Each row is a point on a tangle of strands that fork, close into loops and nearly touch. The rows are in no order.
(in the rows, 128 means zero)
Points whose rows are less than 49 apart are linked; no others are. Some points are linked to none.
tuz: [141 141 155 111 111 111 128 119 132  95 144 112]
fuzav: [107  84  83 118 126  80  67 161 137 167 159 136]
Zal: [116 114  77 129 131  90 100 164 122 134 140 130]
fur: [150 157 155 118 115 116 108 111 139 101 153  93]
rimu: [103 111 200  83 130 181 202 109 104 125 126 174]
divev: [120 101  31 144 151 129 107 134 132 147  82 147]
mukil: [164 190 114 182 150 152  95 111 170 139 129 104]
lup: [127 120  45 155 149 135 125 147 141 151  85 150]
bepas: [145 145 175 134 121 161 152 100 142 131 121 119]
Pini: [121 121 184 138 126 164 180 113 119 133 104 150]
sabok: [108  72  79  97 106 102 108 136  89 143 115 132]
sipod: [ 92  53  68 110 119 103  77 117  83 141 105 149]
Zazab: [159 158 172  86 116 138 136 102 152 113 160  73]
Masus: [167 188 119 151 137 130  88 114 162 125 154  79]
tigu: [160 163 156 109 116 125 113 110 148 112 157  72]
bibip: [132 153 102 153 144  89  86 150 142 113 152 125]
kuda: [102  69  46 118 130 119  89 114  93 133  88 149]
Boto: [139 154  93 158 139 107 108 148 143 113 128 138]
nef: [125 130  77 139 135  96 108 160 131 123 134 134]
gop: [118 138 177 179 148 177 174 111 102 139  97 121]
gipov: [130 111  93 124 108 131 154 148 120 139  89 152]
nefu: [117  90  68 104 115 110 121 140 100 138 104 134]
vize: [137 132 175 103 111 140 165 109 137 105 123 141]
beduz: [115  99  99 119 116  72  64 168 151 163 176 143]
vifu: [117 105 121 100 102  88 130 154 109 117 141 127]
nuban: [117 106 140 103  98  76 113 158 115 121 163 125]
gopu: [138 136 188  71 118 150 156  93 140 101 152 111]
neli: [123 119 177  68 110 121 163 116 123  87 142 137]
vapa: [138 138 188 113 126 170 165  93 142 128 127 120]
valov: [116 129 210  95 143 198 186  92 115 138 138 129]
vog: [133 124 151 121 109 138 169 129 131 118 107 153]
kozo: [124 108 116  96 105 107 153 147 114 115 116 137]
vemif: [129 136 158 125 107  79  80 138 131 114 181 113]
Sene: [133 119 130 111 104 125 166 137 126 116 106 149]
nebiv: [130 139 133 130 117  86 101 142 127 104 159 119]
pel: [154 181 109 196 156 150 103 120 167 138 117 127]
Nutak: [129 139 147 137 115  76  66 146 140 125 188 118]
mov: [ 94  47  86  99 102  95  69 124  89 155 127 147]
fepaz: [128 140 188 160 139 179 167 104 120 144 110 113]
Suvo: [134 138 177 152 128 164 163 109 129 133 106 139]
bined: [123 118 176  79 107 102 139 124 121  87 157 120]
vonu: [175 189 142 145 130 153 121 115 170 145 145  73]
vivis: [119 131 107 142 132  76  78 163 136 128 166 127]
guzag: [133 139  69 159 140 125 127 153 145 138 100 152]
zup: [108  81  35 128 142 123  93 120 110 138  83 146]
mil: [148 176  96 205 169 144  99 127 176 134 114 142]
sek: [126 146  65 171 170  95  93 157 161 121 129 132]
Kupo: [146 163 138 137 124 104  83 120 140 105 166  90]
perot: [111  87 106 104 101  79  95 161 113 151 156 131]
razo: [109 135 207 111 158 205 194  96  97 140 133 113]
luzo: [160 181 124 146 137 114  79 118 153 117 166  77]
fep: [123  90  59 123 119 142 130 127 109 150  72 153]
Tudan: [134 136 120 126 113  99 126 144 126 103 132 132]
Gako: [129 127 185  70 115 144 167 102 130  94 142 137]
dof: [107  96  75 126 134  82  79 161 128 153 149 131]
Tatut: [117 116 110 137 126  72  72 167 143 146 173 135]
sig: [167 176 150 127 121 142 121 108 159 127 145  77]
novev: [131 118  78 147 121 144 150 147 125 153  81 159]
dori: [136 139 141 116 107 109 138 130 128  99 129 129]
bega: [107  70 100  96  95  86  89 151 107 160 149 131]
Garup: [123 118 168 100 100  84 115 137 119 102 169 117]
lod: [103  59  91  93 100  95  87 135  92 155 131 135]
nif: [110 110 185 111 126 169 197 117 115 129 109 163]
Pak: [105 138 172 165 174 195 211 104  75 113  79 113]
Pugif: [138 146  99 175 134 140 136 146 141 139  97 158]
vani: [ 98 133 187 137 171 200 210  98  74 116  99 118]
tumer: [141 169  80 209 179 136 105 138 180 137 104 150]
vore: [132 127  94 170 133 148 151 149 129 159  85 161]
Rudog: [136 151  61 190 174 126 112 150 173 135 100 153]
Tuga: [146 148 177  84 115 140 142  97 145 102 150  96]
niku: [113 139 171 183 162 182 190 114  85 125  83 115]
mok: [103 129 197 135 164 195 197 101  85 127 109 123]
ragam: [116 121 203  67 121 178 186  96 119 115 140 160]
Gitaf: [174 196 119 165 145 147  99 114 174 144 143  81]
Guruz: [123 128 202  94 129 180 179  94 126 126 133 140]
Gis: [127 103  74 115 113 114 133 149 112 136 104 139]

A fork is a point with three links, a tip a point with one. Leave the first point through the second and follow the links. Name the first fork or tip that comes.
nif, rimu | Guruz
Sene, kozo | Gako
vore, novev | lod
Gitaf, vonu | tigu
fur, Kupo | Gitaf
niku, gop | Suvo
Tudan, dori | fur
pel, mil | Rudog

Name the points in between on the shortest way along the links from the first point to the second, in order.
Zazab, mil | tigu sig vonu Gitaf mukil pel
divev, sipod | zup kuda
Gis, Pugif | gipov novev vore
kuda, bega | sipod mov lod
vifu, vog | kozo Sene
Pini, ragam | nif rimu
